Points, in no order, along strands that fork and pass close to each other.
In the rows, 128 means zero.
Two points are linked if the straight distance between their rows is under 177. Some points are linked to none.
Q_783: [136 108  70 140  79 120 103 123  68  73 174 111  61  89  84 187 168 144
 187 105 132 190 133 149  71  82 110  83 108 158  73 112  88 126 119 141
 172 127 136 144 100 139 174  86 101 103  68 155 120 129 146  51 113  97
 146 161 143 115 131 127 134 190 131 180 149 113 178 138 192 133 140 111
 114  90 166]
Q_636: [135 116 104 154 154 174 154 142 140 105 147 152 161 120 140 147 148 121
  79 154 111 128 105 127 186 140 108 159  74 129 155 190 129 141 131  98
 104 140 107 128 113 153 148 136 105 155 164 118 123 162 101 141 118 101
  93 126 111 141 117 157 158 100 137  96 124 140  64 143 137 134 115 161
 125 154 127]
Q_133: [147 115  78 132  65  90  90  96  78  62 162 118  48 114 102 162 133 134
 180  85 143 200 152 147  63 103  84  76  96 132 101  92  77 110 105 146
 206 148 134 122 102 126 159  62 116 114  87 147 116 111 149  68 120  97
 148 164 142  93 126 103 123 181 122 193 109 132 152 167 199 145 136  97
  95 126 147]
Q_751: [187 101 169  97 163  91 150 107 102  54 171 167 181 173 157 129 175  53
 109 181 135 126  87  79 192 139 144  95 136 142  87 115  89 106 120 162
 139 151 132 177  76 146 178 123 118 138 153 169 136 118 179 121 143  96
  84 146 145 139 134 110 162 132 118  90 101 136  89 131  80 120 138 110
 128 114 142]
Q_535: [ 63 174 176 102  91 137  95 115 133 203  77  75  90 133 168  89  80 127
 112  71 154  30 161 152 111 119 111 125 184 143 167  87 152 190  91 139
  99 100 187 102 153 145  58 119 154 153 159 110 119 107 115 149 138 175
 180  94 126 154  91 117  61 103 101 110 134 144 136 112 100  99 132 137
 132 152  94]
Q_136: [148 125 102 141  97  77 119 104 109 146 179 126  99 103  98 130 129 147
 153 111 149 172 142 154 101  94 122 109 136 133 106 122 121 107 127 152
 145 136 108 131 134 126 132 133 104  95  99 131 139 124 144  96 123 119
 146 149 143 122 168 118 149 168 142 154 122 124 180 122 184 144 151  96
 102 106 138]
Q_300: [ 93 119 150 133 127 116  93 127 154 188  93  98 159 138 153  91 118 172
 152 135  87  75 128 166 101 118 173 171 170 121 202  97 144  94 121  91
  87  97 121 101 139  63  36 135 144 132 112 126 111 149 109 142 124 161
 151  90 106 125  66 149  73 132 167 164 137 115 172  99 104 139 141 128
 161 132 122]
Q_169: [127 141 150 110 113 169  99 122 137 102 139 159  94 139 107 148 129  69
  76 107 138 109 136  98 145 166  74 145  70 128 117 147 149 166 126 127
 115 117 180 101 144 194 161 104 149 157 155 135 129 105 105 184 103 141
 102 173 102 138 165 166 120  97 101  76 101 165  57 155 127 140 114 133
  97 111  97]
Q_889: [128 145 139 116 133 188 105 142 157  84 117 151 133 132 123 140 145  73
  77 136 117 103 134 100 136 169  92 136  75 142 110 166 153 188 153 118
 106 104 152 131 130 183 157 117 153 158 177 141 127 118 101 171 115 132
 106 169 112 156 122 165 119 105 102  72 101 167  53 158  96 132 106 151
 121 125  82]
Q_316: [123 156 114 141 147 181  83 169 169 141  76  93 156  88 150 114 144 133
 124 129  91  75 128 130 114 154 153 106 142 137 134 136 175 134 162  87
  84  94 132 118 140 141 117 126 162 171 147 107 123 142  86 165 118 172
 134 133 114 167  55 160  85 112 135 102 127 148  86 133  65 124  87 155
 164 124  83]
Q_925: [ 85 120 149 111  97  49 134 104 141 181 138  90 121 157 129 124 107 157
 157 122 145 137 148 195  84  74 131 148 191 143 134 117 143 155 131 139
 125 106  94 119 128  75  53 138 109  54 105 117 125 135 155  88 153 136
 170 115 135 135 152 113 131 154 126 153 120  99 212 129 144 128 180 114
 135 131 147]
Q_810: [119 170 159 117  65 124  96 115 122 159 133 113  84 108  99 141  91 107
 101  64 175 126 149  99 134 127  87  97 111 111 140 126 173 155  86 146
 158 134 178  82 159 181 159 124 144 149 125 125 143 110 126 185 127 135
 140 128 146 152 176 107 113  83  81  72 131 151 100 157 139 145 139 109
  70 148 124]
Q_408: [175 156 147 102 162 135 133 165 157 119  94 113 186 133 183  74 154 121
 124 162 102  98 111 111 118 140 160  89 167 112 111 113 158 120 153 118
 109 127 105 161 108 114 103 134 160 131 146 119 133 114 121 146 168 153
 122 148 154 137  85 147 115 121 124 101 142 139 129 144  79 130 117 133
 161 107 104]
Q_358: [157 139 152 134 150 126 111  95 109 164 119 199  48 111 115 129  78 130
 110 140 140 125 180 146 105 168  95 160 113 107 125  78 120 115 142 151
 118 158 169 125 182 111 117 129 121 131 151 116 122  98 100 153  99 144
  97 164 122 102 168 139  67 172 137 166  98 121 116 119 131 106 132  76
 141 119 114]
Q_173: [175 152 140 114 168 147 136 155 143 101 104 137 184 121 178  92 157 109
 113 161 117 117  95 100 139 154 138  98 139 113 109 141 158 144 158 111
 117 133 114 159 116 138 128 128 160 138 159 132 137 116 124 152 158 141
 110 156 141 146  99 149 128 111 118  88 137 141 101 157  89 133 116 136
 157 115  98]
Q_868: [174 103 139 119 149  66 155 104 113  68 170 140 163 158 129 113 167  99
 105 148 150 152  89 104 194 110 140  92 121 134  89 134  96  99  87 143
 173 136 126 166  78 153 184 131 113 140 146 137 152  98 182 113 128  84
 104 134 158 115 153 127 185 116 113  96 112 119 121 130 115 107 133 105
 113 151 146]
Q_59: [118 119 139 166 128 138 123 148 128 179 140 167 102 103 109 137  80 180
 146 131 123 139 147 148  58 125 162 155 133 142 133 135 116 119 125 136
  93 152 129 141 163  58  96 172 119 120  76 157 115 200 139 116 113 130
 144  94 120  92 131 147  95 184 188 194 140 105 187  67 159 137 161 118
 135  94 137]
Q_952: [117 140 103 159 138 175 159 141 146 145 126 102 159 113 131 134 134 129
 107 122 134 106 113 114 156 129  98 149  89 125 147 196 156 151 110 101
 113 106 129 131 119 165 150 144 136 150 179 116 127 157 112 149 104 119
 138 126 150 150 121 148 143  70 114  82 139 161  68 153 123 116 120 163
 121 173 116]
Q_554: [144  93  81 142 124 138 119 133  78 106 180 160 103 107 100 167 169 158
 145 132 138 176 124 137 115 103 137 134  95 152  96 151  96 116 148 148
 137 156 112 123 105 140 157 145  86 115  71 165 125 170 144  88 125  96
 104 127  89 124 151 140 163 173 166 161 148 107 149  96 170 136 140 146
 104  64 151]
Q_684: [141 133 169 127 148  52 126 116 133 175  99 159 125 148 143  96  69 169
 112 144 110 122 162 135  66 112 113 128 171 114 119  99 132 109 136 155
  91 143 166 147 156  71  47 165 119 116 157 129 111 124 108 116 133 129
 139 106 171  89 132 134  83 166 127 153 111 120 204  94 129  95 150  69
 157 120 128]
Q_204: [116 111  49 159  78 149 124  87  86  87 141 122  92 113  77 177 157  80
 145  75 134 163 150 117 158 135  95 144  50 115 155 155  88 137  96 135
 147 152 153  95 146 179 172 108  98 137  97 125 146 115  94 104  97 107
 118 155 106 110 163 114 145  97  97 115 138 135 116 181 196 142 149 148
  90 153 173]
Q_797: [116 118 136 140 126 113 122 150 121 176 140 162 112 127 110 143 103 187
 142 139 135 161 136 150  62  97 165 136 145 148 111 136 128 109 147 146
 117 139 102 152 139  75 111 175 117  98  75 162 125 189 156 104 138 131
 146 104 129  91 159 135 119 174 173 175 138 115 195  63 149 122 158 115
 138  84 154]
Q_701: [150 151 119 109 163 168 136 169 169  90  76 111 193 114 181 115 158 116
 153 128  62  85  84 102 142 175 190  81 162 131 144 130 137  73 153  96
 101 110  83 149  91 108 123 118 165 153 137 110 116 148  95 147 136 151
 104  89 129 163  32 141 132  96 152 136 161 136 105 117  30 128  69 138
 163 116 104]
Q_903: [134 105  63 157  91 139 113 128  63  79 175 112  82  87  89 188 172 136
 179 106 129 179 134 138  97  98 125 111  98 150  91 144  83 129 119 137
 149 131 132 124 107 154 161 114  88 108  55 150 128 135 127  70 113  90
 130 157 113 127 138 136 155 175 130 162 163 109 164 132 192 131 133 134
 103  79 174]
Q_894: [147 103 122 123 149 113 173 106 126  44 159 144 165 159 134 133 153 100
  91 157 125 134  96 117 214 112 120 123  85 129 102 174  82 106  88 137
 154 140 126 164  92 151 178 141  88 163 163 131 145 134 127 113 126  73
  95 119 128 123 140 136 203 109  97  92 115 110 100 119 107  96 151 123
 117 172 162]
Q_630: [ 98  95 152  76 141  52 161 108 138 152 171 104 144 164 122 142 142 158
 154 146 162 183 110 165 113  69 173 110 190 154  85 112 147 115 141 138
 158  99  76 148  92 100 118 122 133  52 105 111 136 115 202  95 158 124
 154 120 167 113 163 108 174 136 119 153 131  92 193  87 133 116 124 129
 139 125 149]
Q_224: [158 153 135  95 170 158 145 164 163 100  95 104 198 138 195  98 162 128
 153 145  76  88  80 110 135 159 197  90 179 117 132 105 147  74 141 104
 113 119  83 154  85 102 103 132 174 141 134 109 106 137 113 144 159 157
 121 102 151 151  52 137 130  97 132 131 158 127 126 125  38 134  97 141
 159 118 111]
Q_759: [159 135 172 131 164  83 105 130 142 161  90 163 124 133 146  86  94 151
 101 170 111 133 153 121  73 126 122 134 149 104 114  96 131 103 144 145
  97 149 164 147 166  66  75 172 134 129 153 133 105 115 104 133 136 127
 115 133 153  97 123 138  75 172 138 151 111 121 176  90 122 101 138  81
 152 110 122]
Q_35: [158 167 151  72 150 113 137 169 150 119  78 106 169 160 176  58 151 119
 143 143  91  70 116 119  91 142 166  68 191  81 103  73 153 134 161 139
 103 109 103 157  99 107  85 132 173 133 155 106 135  98 117 147 180 177
 155 141 165 134  64 143  95 112  94 104 153 136 187 156  70 125 120 140
 173  97 118]
Q_154: [108 119 131 121 136 137  93 143 157 170  83 100 175 144 157  96 143 154
 151 138  68  62 115 157 109 135 183 153 171 109 198  97 153  73 124  77
  96  87 101 106 120  72  67 133 151 138 107 120 107 138 108 154 119 159
 131  91 103 140  47 151  86 127 181 153 150 118 156  95  69 127 118 134
 170 124 120]
Q_412: [117 141 115 145 102 151 156 119 147 135 127 113 142 128  97 137 126 106
 103 104 154 111 127  96 153 134  91 117  68 105 140 189 164 164  92 130
 143  96 156 136 128 179 177 145 144 161 168 132 134 117 125 151 106 107
 148 121 165 144 157 146 149  59  84  62 145 163  78 171 124 115 139 137
  93 190 129]
Q_274: [ 87  99 143  96 156  60 186 118 151 118 178  73 159 159 131 131 137 138
 145 137 160 175  87 152 153  88 166 109 190 151  92 142 144 115  99 133
 172 101  88 141  79 107 128 114 148  64 123 101 141 102 194 107 133  94
 149 104 166 122 161 112 194 103  71 147 126  84 170 105 119 118 129 133
 131 162 142]
Q_272: [158 112  96 133  66  65  89  90  91  72 168 121  91 116  87 141 128 136
 170  74 153 205 148 132 105 103 101  77 108 116 123  93 100  92  93 144
 213 133 118 115 105 138 169  61 120 128 110 127 132  82 155  90 131 102
 134 151 147 108 147 104 139 146 104 141  96 139 158 190 189 157 128  96
  79 157 147]
Q_510: [149 138 125 171 125 140 126 114 101 171 155 171  64  77 115 143  72 155
 146 130 143 138 166 163  84 144 136 157 111 131 122 125  97 127 132 158
  93 171 151 120 172  83 107 159  99 130  99 141 120 162 117 122  97 123
 116 137 118 111 156 131  88 192 166 198 124 103 158 104 161 129 172  98
 127 107 141]
Q_96: [110  92 149  93 156  95 168 127 129 151 152 133 160 154 147 142 151 174
 143 160 155 179  84 139 133  93 191 119 169 148  86 126 135  92 145 125
 157 128  96 155  99 109 135 137 132  87  81 143 127 160 199 110 162 127
 142  95 150 107 157 101 190 129 144 153 142 106 161  63 121 110 113 138
 142  99 142]
Q_92: [119 146 175 114 108  47 143  99 121 198  93 131 119 156 139  88  57 161
 131 108 126 108 170 157  82 116  81 120 178 121 144  79 136 148 126 151
 106 123 160 132 156 102  46 143 115 107 158 109 136 107 118 131 136 139
 171 105 146 121 143 117 100 140 124 125 112 121 188 133 133 101 160  84
 155 131 124]
Q_586: [152 128 122 126  59  71  90  86  80 102 158 115  92 111  78 139 116 129
 158  59 150 200 161 116 126 108  89  84  96 105 137  91 117  94  96 140
 203 133 131  95 132 155 162  66 121 138 117 112 150  94 134 121 126 123
 126 146 146 118 165  93 128 118  94 110 101 130 136 198 174 164 128  97
  84 175 156]
Q_579: [172 132 150 111 158 135  94 142 124 115 130 170 131 141 148 106 134 102
  90 185 118 132 137 104 140 146 109 140 111 129 108 110 118 111 170 138
 114 153 138 129 157 125 134 126 139 126 150 156 120 107 113 153 137 132
  85 175  94 115 149 153 107 174 163 125  99 129  99 129 118 145 128 102
 139  86 102]
Q_168: [145 172 139 109 143 163  93 184 175  82  54 113 135 110 142  76 147  97
 135 126 107  79 124 107  75 181 160  68 142  95  77 109 172 171 185 137
 102 109 117 148 132 144 125 116 169 166 157 116 150 111 109 141 152 193
 143 144 134 148  53 135  76 126  83  97 134 145 148 143  57 119 100 166
 159 102  71]
Q_114: [ 76  85 102 149 154 141 208 138 143  73 163  93 141 144  99 156 128 168
 127 140 121 152  89 124 183 109 124 143 124 157 118 192  98  95  92 112
 153 122 107 153  93 119 157 159  93 118 122 117 135 180 119  93 111  62
 148  82 112 113 148 116 233  97 102 144 157  95 129  86 137 107 121 161
 105 166 158]
Q_667: [176 118 122 116 148 109 104 112 109 107 169 163 124 129 135 110 152 107
 103 154 143 153 129 116 158 131 101 137 100 125 116 127 113 109 146 146
 132 149 126 120 139 151 145 124 124 129 144 149 129 112 124 136 120 119
  89 169 108 119 162 151 134 157 156 123 106 138 112 137 141 150 134 111
 122  93 119]
Q_183: [122 131 154 160 151 208  86 148 154 160 100 155  86  82 133 116  90 117
 101 147 106 112 155 139 133 181 116 185 117 151 119 108 126 162 154  95
  94 128 183 102 194 121 131 121 131 168 141 128 105 123  97 175 105 180
 100 159  93 128 122 151  65 139 152 142  90 120  68 117 128 126 102 134
 148 121  83]
Q_982: [131  77  58 171  92 100 143 109 108  31 153 100 112 120  57 176 162 119
 182  91 147 168 127 149 149  97 133  92 112 141 121 131  95 110  83 121
 187 120 129 156  98 153 185  95  96 128  95 126 136  78 129  50 113  77
 139 138 136 102 140 128 188 126  77 129 132 106 162 157 188 109 126 123
  83 168 187]
Q_282: [117  98 114 130 158 127 192 121 142  54 156 120 162 147 123 138 137 134
  94 153 114 139  94 121 207 110 119 131 100 139 104 188  85  99  87 128
 147 136 116 164 100 131 168 154  80 166 155 118 139 172 111 106 120  64
 120  96 129 110 139 133 220  99  93 112 134 101 108 105 118 100 140 143
 114 178 162]
Q_230: [173 118 150 116 168 130  91 167 148 130 121 179 160 146 165 113 145 128
 103 197 115 143 120 100 118 129 155 143 129 136 116 107 110  95 170 129
 107 164 127 135 146  84 135 160 136 126 124 179  96 138 133 135 156 124
  87 136 109 115 128 135 112 175 186 147 117 124 117  88 116 126 123 103
 133  85 126]
Q_146: [139 142 144 141 153 204  78 165 161 110  77 150 134 101 146 112 114  99
  93 158  79 120 149 118 132 175 128 160 117 160 108 112 129 162 182  91
  92 122 151 111 169 124 140 109 146 165 146 137 110 121  82 170 120 178
  89 161  73 136 101 164  82 143 152 121  84 124  64 129  99 138  77 140
 161 112  81]
Q_505: [127  89 106 137 158 167 137 163 166 107 111 176 180 121 171 134 153 129
  87 157  91 130 104 133 157 156 158 149 117 148 179 148 119 118 159  81
 103 146  94 141 119 116 142 155 110 158 121 154  90 168 133 143 145 106
  92  87  87 135  64 150 147 141 208 152 143 135  75  84 136 148  82 135
 124  97 107]
Q_231: [189 161 202  78 162 103 113 150 121  64  95 176 128 190 124 102 136  62
  99 152 120 114 142  53  96 169 118  66 159  82  73  63 124 150 194 187
 139 141 117 164 162 107 136 102 183 147 157 148 167  77 121 151 168 132
 124 184 145 128 117  94  79 171 115 110 102 153 118 165  66 148 131 107
 156  93 105]
Q_212: [165  72 146  97 157 103 128 109  96  83 171 174 164 179 151 174 179  75
 113 198 130 141  89  80 194 122 148 124 102 152 108  99  81  91 150 167
 123 160 130 161  75 146 162 121  86 134 131 177 106 151 183 103 136 103
  63 126 103 125 133 104 170 157 145 104  93 130  80  94 112 127 119 119
 136  93 165]
Q_390: [154 161 166 120 165 153  72 184 150 112  32 120 157 111 151  64 135 125
 141 155  52  98 133  84  71 160 175 111 163 104 106  77 134 117 163 110
  79 114 132 135 153  74 105 114 156 161 159 110 111 111  68 136 154 177
 120 132 126 130  47 138  64 157 127 124 125 117 166 109  71 112  98 137
 171 112 111]
Q_736: [ 87 178 178 108  83 130 107 124 131 205  95  93  88 118 141  97  72 133
 101  78 160  77 160 138 108 119 103 108 161 122 153  99 170 190  92 150
 122 121 172 106 171 157  89 123 146 147 149 110 134 109 124 170 145 161
 176 116 145 160 130 111  92 101  96  86 136 150 121 125 133 118 138 115
 114 140  92]
Q_417: [110 100  67 172 107 113 174 114 115  78 165  77 118 114  58 179 153 137
 179 108 146 153 115 148 148  92 137 117 138 146 115 163 116 113  95 125
 166 119 117 150 104 144 163 115 105  89  90 114 133 106 134  73 108  78
 144 131 134 125 163 113 204 130  92 129 150 103 161 135 182 124 135 131
  86 160 176]
Q_144: [160 106 146 122 161 154  96 175 170 116  93 173 180 130 179 120 144 116
 100 184  95 133 106  96 123 150 171 147 127 142 146 112 117 108 173 101
 103 162 111 139 138  80 147 153 130 131 116 174  84 149 135 141 166 121
  80 111  90 130  90 139 133 164 203 141 133 128  90  85 116 129  93 105
 130  82 110]
Q_936: [163 137 108 148 133 135 115  81  85 138 154 196  37 106 107 156  90 133
 142 122 148 128 189 166  81 161 114 153  86 121 125  98  87 106 130 176
 123 181 163 116 154 109 126 131 111 128 114 131 119 125 115 116  75 129
  84 161 117  96 175 132  66 189 159 207  99 108 132 121 141 122 155  81
 124 109 141]
Q_26: [140 139  60 156  85 150 121  99  75 114 156 117  75  83  98 169 138  91
 151  74 135 162 156 137 134 134  93 152  75 123 136 150  75 139 104 135
 125 164 153  85 154 170 158 113  90 118  80 128 148 120 109 108 102 120
 111 172  98 125 161 108 122 132 127 151 142 124 126 163 198 150 150 130
  93 110 153]
Q_709: [121 110  91 163 155 175 152 158 149 129 139 142 163 107 140 142 141 156
  92 133 100 123 113 135 165 141 124 155 109 136 183 178 136 124 139  79
  99 137  96 115 118 134 132 153 104 150 133 118 114 177 111 148 118 108
 112 108  99 142  88 143 156 113 178 129 138 138  70 122 150 146 100 163
 126 125 109]
Q_518: [149 135 153 115  70  91  91  99  95 120 158 129 104 120  72 137 113 115
 119  69 160 171 151  98 134 124  86  82  89  97 138 113 150 111  96 146
 186 130 156  90 135 181 174  91 135 153 130 131 157 101 127 172 118 130
 128 141 147 130 178 111 117  99  80  69 109 147 111 194 140 158 128 101
  80 164 145]
Q_473: [ 88 145 185  93  86  95 111 106 110 193  62  89 117 169 167  84  75 139
 139  84 129  43 152 156  98 127  84 134 194 136 159  52 126 186 119 119
  97  90 187 103 131 125  41 123 154 129 175 115 125 107 109 139 139 174
 188  69 127 151  94 125  65 114  95 114 129 127 186 140  94  90 158 123
 167 147 114]
Q_392: [ 90 164  68 183  88 181 157 126  99 178 140  81  99  97  97 161 109 124
 148  92 131 128 126 134 153 100 119 166 117 136 148 188 115 159 102 121
 119 132 125  97 168 164 134 149 110  89  88 114 147 131 117 119 121 124
 149 133 126 145 157  88 136 114 133 132 152 139 134 156 190 153 141 157
  95 155 147]
Q_515: [118 113  87 153  85 139 170 103 129 116 130 120 126 130  64 153 125 112
 121 102 157 128 126 104 165 128  98 124  65 112 143 194 145 148  84 131
 154  99 143 132 135 168 193 138 123 162 153 120 139 114 109 121 100 102
 144 117 152 128 172 128 165  50  85  73 147 152  94 177 146 103 156 146
  93 209 167]
Q_768: [ 61 155 105 141 118 150 170 126 138 180 123  46 141 133 131 129 126 144
 151 116 160 106 115 133 161  92 108 167 139 113 175 190 162 148 100 115
 146  83  94 102 101 138 116 130 153  97 149 104 135 133 136 120 113 120
 173  98 168 159 123 114 132  66 107 123 143 141 101 161 109 133 147 158
 139 200 125]
Q_608: [120 164 152 166 134 184 118 109 113 228 124 156  50  63 125 135  55 118
 128 102 158  93 166 165 132 161 125 170 122 137 140 104 121 182 110 136
  93 151 187 103 205 127 107 138 112 146 131 112 136 113 127 151 113 170
 121 137 126 131 148  99  64 128 142 158 139 135 113 106 176 108 124 124
 117 149 120]
Q_530: [ 72 109 127 129 132 118 152 135 151 158 146  96 144 139 135 134 137 183
 155 142 137 145 110 174 114  99 170 160 179 141 158 147 162 117 127 103
 150 118  70 121  98  87  82 153 124  67  68 127 120 172 172 102 134 119
 161  97 114 131 121 117 158 128 151 170 156 106 160  99 132 140 143 156
 124 113 125]
Q_364: [121 157  76 176  94 183 132 119  93 172 145 116  69  80 106 160 102 104
 139  84 131 137 144 138 152 132 110 172  89 143 138 165  99 151 102 129
 101 158 146  82 185 166 143 146  96 113  91 119 152 138 120 136 110 134
 123 152 108 141 161  94 116 125 135 149 150 131 120 152 202 148 153 153
  96 125 136]
Q_699: [163 145 176 134 174 129  85 167 156 126  61 147 145 117 164  73 113 127
 112 177  81 117 138  96  80 147 148 134 148 106 107  90 132 119 160 115
  90 137 150 142 168  66 100 141 149 147 159 131 103 109  84 141 156 148
 110 142 127 113  87 146  70 169 140 139 111 117 145 103  94 111 115 106
 171 107 111]
Q_641: [115 146 132 184 144 195 109 141 133 210 120 133  83  62 136 127  76 135
 121 113 128 104 147 162 147 142 127 174 113 150 153 125 119 162 129 106
  82 142 175  98 204 129 113 137 115 157 123 121 131 141 116 166 106 171
 132 140 106 138 130 119  70 120 162 154 120 128  94 126 164 132 122 143
 129 134  88]
Q_495: [152  65 129 102 146 117 120 115  88 106 171 197 147 159 136 183 183 116
 136 177 141 163  92  99 167 110 154 135  85 148 100 100  81  97 168 162
 143 164 124 145  81 149 174 130  89 131 107 182 111 169 188 102 141 103
  74 102 105 124 148 102 165 170 168 130 123 124 110  77 127 122 114 127
 136  73 164]
Q_73: [154 123 111  99 128 102  88  80  67  59 161 164 110 168 100 129 144  97
 112 114 146 138 148  88 152 138  66 112  51 114 151 106  85  93 100 158
 153 142 155 108 112 186 156  44 129 157 134 133 143  85 120 132 100 130
  95 173 101  91 164 145 134 121 125  97  75 166  81 179 137 165 104 110
 104 115 145]
Q_453: [ 81 125 127 110 129  76 191 118 152 135 153  64 158 152 123 119 131 143
 153 129 159 148 104 157 146  90 138 135 188 121 133 166 157 134 100 121
 171  90  81 125  87 111 113 121 142  68 127  84 145 102 167 113 127 104
 152 111 167 143 150 120 181  99  77 138 128  94 155 143 121 141 146 137
 137 184 130]
Q_456: [118 115  59 169  61 140 144  92 114 115 132 112 113 119  61 177 137 104
 143  87 150 150 135 100 172 128 104 123  70 110 152 175 127 145  84 137
 154 122 145 122 151 176 186 131 117 144 120 111 149 104  98 105 103 104
 139 127 137 119 176 106 165  64  87  92 144 149 119 187 173 121 152 142
  88 197 181]
Q_450: [141 136 145 102 122 161  91 105 116 122 132 158  61 124 111 146 108  82
  85 108 150 118 161 110 149 170  68 151  81 119 126 104 124 138 123 141
 126 133 183  95 159 183 161  88 132 139 141 127 133  94 109 176  93 156
 105 179  91 121 182 144  98 112 122 103  99 150  55 147 134 142 120 118
 108 103 105]
Q_784: [ 56 109 101 156 144 143 176 137 144 141 151  93 149 131 134 148 137 184
 146 128 130 132  94 165 144 120 152 177 164 134 182 171 142 110 115  83
 150 111  71 115  85  96  99 142 125  83  87 118 126 177 155 107 119  98
 161  87 117 143 102 115 165 103 159 179 160 118 115  94 124 146 127 168
 121 139 112]
Q_458: [ 90 155 108 150 135 168 164 142 152 163 123  60 158 125 135 125 134 138
 131 113 139  83 112 117 149 119 108 141 106 121 161 190 163 140 114  99
 121  82 116 116  93 142 125 131 161 137 174 112 122 158 127 142 104 127
 171 113 164 163 103 143 134  57 108  97 153 158  70 151  87 123 114 160
 145 183 114]
Q_435: [136 141 138 132 154 206  94 159 156  82 102 149 155 118 145 128 134  79
  81 163  83 118 129 109 146 177 122 151 102 158 119 150 141 181 187 100
  93 124 133 126 135 157 138 109 140 161 161 140 120 127  83 161 121 157
  82 155  85 148  97 166 112 126 143  97  85 144  51 147  92 146  76 153
 148 113  84]
Q_503: [ 98 150 186  98  98  68 133 108 118 200  70 111 124 172 160  78  59 153
 130  96 124  79 162 150  83 118  77 130 190 122 154  67 138 172 125 136
 111 108 169 119 137 110  33 129 131 114 165 100 134 106 116 138 146 159
 182  92 131 134 121 119  86 124 109 118 121 126 189 146 114 105 161  98
 168 144 118]
Q_721: [151 112 105 113 133 120 110  86  87  67 166 162 127 164 108 138 164  82
 104 131 137 131 137 102 175 131  84 141  49 121 145 140  93 109 112 148
 131 144 137 114 118 178 152  83 112 143 138 135 135 104 115 123 106 113
  78 169  98 108 161 153 153 128 131  95  92 147  92 159 151 154 123 123
 113 109 138]
Q_287: [113 101 132 109 138 117 145 141 116 161 143 163 146 144 121 158 142 189
 159 149 149 172 100 136 104  91 184 130 144 150  91 130 132  99 161 124
 149 136  89 170 118 104 147 152 123  85  68 157 129 180 187 103 156 127
 144  96 129 100 167 107 164 156 177 163 156 113 178  55 129 115 118 131
 137  80 157]
Q_108: [ 99 136  70 182 100 131 177 114 113 137 161  77 118 107  87 157 132 140
 160 106 135 139 116 137 149  99 120 156 132 122 143 182 135 136  98 120
 140 126 103 122 138 146 144 138 115  82 104 116 142 118 122 100 114 102
 150 134 138 136 164  97 180 119 112 123 143 117 140 155 180 148 146 142
  93 153 154]
Q_825: [120 115 156  67 115   6 147 104 142 157 164 116 154 183 127 104 132 147
 125 126 151 175 145 156  96  76 135  82 200 144 100  87 142 121 135 165
 148  92  95 144 102 105 101 129 139  69 133  99 137  95 192 104 163 119
 155 128 179 110 153 117 151 141 130 125 118 106 206 116 131 117 138 106
 135 123 151]
Q_245: [ 59 109  96 170 146 154 207 139 140 116 155  88 145 133 116 150 129 177
 136 126 119 131  98 137 163 126 125 173 138 143 165 195 117 106 108  92
 147 118  80 124  91 111 121 150 110  99 111 111 126 185 129 102 109  73
 161  88 119 135 117 116 194  89 143 157 166 119 101 103 131 139 117 174
 113 164 134]
Q_734: [168 127 140 125 171 153 149 135 134  76 134 159 179 135 164 123 155  92
  89 164 115 124  92 105 178 146 120 123 103 132 123 166 127 138 146 114
 120 146 111 153 107 151 142 134 129 144 171 141 125 132 120 150 141 106
  83 139 126 140 112 153 164 116 126  88 123 141  76 146 104 134 115 134
 139 136 116]
Q_82: [133 141 176 151 137 135 116  97 111 206 104 188  50  86 119 132  56 137
 120 124 156 103 183 150 100 169 101 160 133 109 135  80 139 164 132 149
 106 150 188 120 196 109  98 137 113 146 160 103 130  98 112 148 105 151
 118 145 133 122 151 115  59 147 126 140 124 133 118 111 146  90 128  96
 142 150 117]
Q_361: [123 102 129 102 149 138 154 148 173 140 112 121 190 146 197 111 155 157
 124 154 118 123  82 127 131 140 187 125 166 135 151 122 145  72 132  83
 133 135  92 142  97  98 118 151 147 120  98 142  86 168 163 132 157 134
 129  83 129 115  84 131 157 112 177 157 153 129 118  68  99 122 100 130
 142  96 110]
Q_137: [ 70 135 126 111 109  94 192 116 146 156 129  58 156 153 127 122 122 131
 153 118 162 131 107 147 155  90 118 139 161 105 158 172 166 158  92 121
 173  82  89 122  91 117 114 118 156  79 149  86 144 104 158 123 125 108
 165 102 176 152 145 111 157  83  67 118 134 110 130 172 117 138 160 137
 148 204 131]
Q_487: [ 78 111 142 115 119 100 120 136 156 188 118 103 155 152 152 106 130 184
 154 144 122 116 118 183  97 103 177 174 177 130 180 115 152 113 122  98
 127 105  89 108 104  55  54 151 128  94  75 130 111 165 157 113 140 142
 156  78 113 124  95 137 104 134 162 180 147 112 181  93 115 133 155 148
 147 120 125]
Q_188: [144 171 138 117 149 170  66 187 170  94  35 105 140  95 131  80 144 108
 144 127  75  71 136 101  75 182 180  85 155 105  80  90 154 145 183 127
  89 106 125 134 146 124 122 112 167 170 152 106 136 111  72 130 135 212
 130 126 125 146  44 131  58 141 102 110 121 125 161 118  53 113  96 171
 169 106  93]
Q_102: [151 176 150  74 129 123 128 170 166  90  64 117 135 157 148  74 143 105
 141 114 113  59 121 111  69 161 149  43 164  72  82  76 161 164 175 151
 106 111 105 149 112 132 104 119 178 165 162 116 159  97 124 150 175 193
 177 142 163 130  64 114  90 108  66  85 147 153 182 162  75 122 114 155
 167  97  93]
Q_950: [112 168 169 115  76 111 113 120 126 194 122 111  91 107 112 113  79 126
 105  71 173 117 158 126 124 113  89 101 137 110 142 108 170 158  96 148
 139 129 155  97 166 167 126 125 136 130 140 107 155 108 125 177 143 152
 157 130 149 156 162 103 112 106  95  87 132 150 119 149 149 132 138 108
  95 146 111]
Q_765: [148  80 110 124 147 150 119 140 113 116 166 198 133 144 135 159 162 134
 113 165 124 161 116 124 142 123 151 152  87 150 117 142  95 119 161 141
 121 166 111 121 112 135 153 154  95 129  95 175 102 176 151 110 132 101
  76 102  77 120 137 141 158 180 185 146 133 119 118  75 156 144 120 136
 116  67 143]

A fork is a point with three links, a tip a point with one. Leave the first point through the second and follow the links. Name the first fork or tip that comes.
Q_144, Q_230 => Q_73
Q_503, Q_92 => Q_408
Q_146, Q_435 => Q_450
Q_245, Q_784 => Q_154
Q_721, Q_667 => Q_636
Q_204, Q_26 => Q_982
Q_982, Q_417 => Q_952
Q_458, Q_768 => Q_630

A fork is a point with three links. Follow the links from the first point to the second and name the forks in between, in order.
Q_204, Q_35 => Q_952, Q_636, Q_408
Q_35, Q_204 => Q_408, Q_636, Q_952
Q_709, Q_797 => Q_636, Q_952, Q_630
Q_224, Q_188 => Q_408
Q_358, Q_825 => Q_630
Q_721, Q_456 => Q_636, Q_952
Q_417, Q_734 => Q_952, Q_636
Q_108, Q_458 => Q_952
Q_230, Q_168 => Q_636, Q_408

Follow the links from the first point to the second, and from the first to the third. Name the last point that the two ways share.
Q_579, Q_274, Q_224 => Q_636
Q_204, Q_35, Q_667 => Q_636
Q_26, Q_630, Q_144 => Q_952
Q_456, Q_287, Q_579 => Q_952
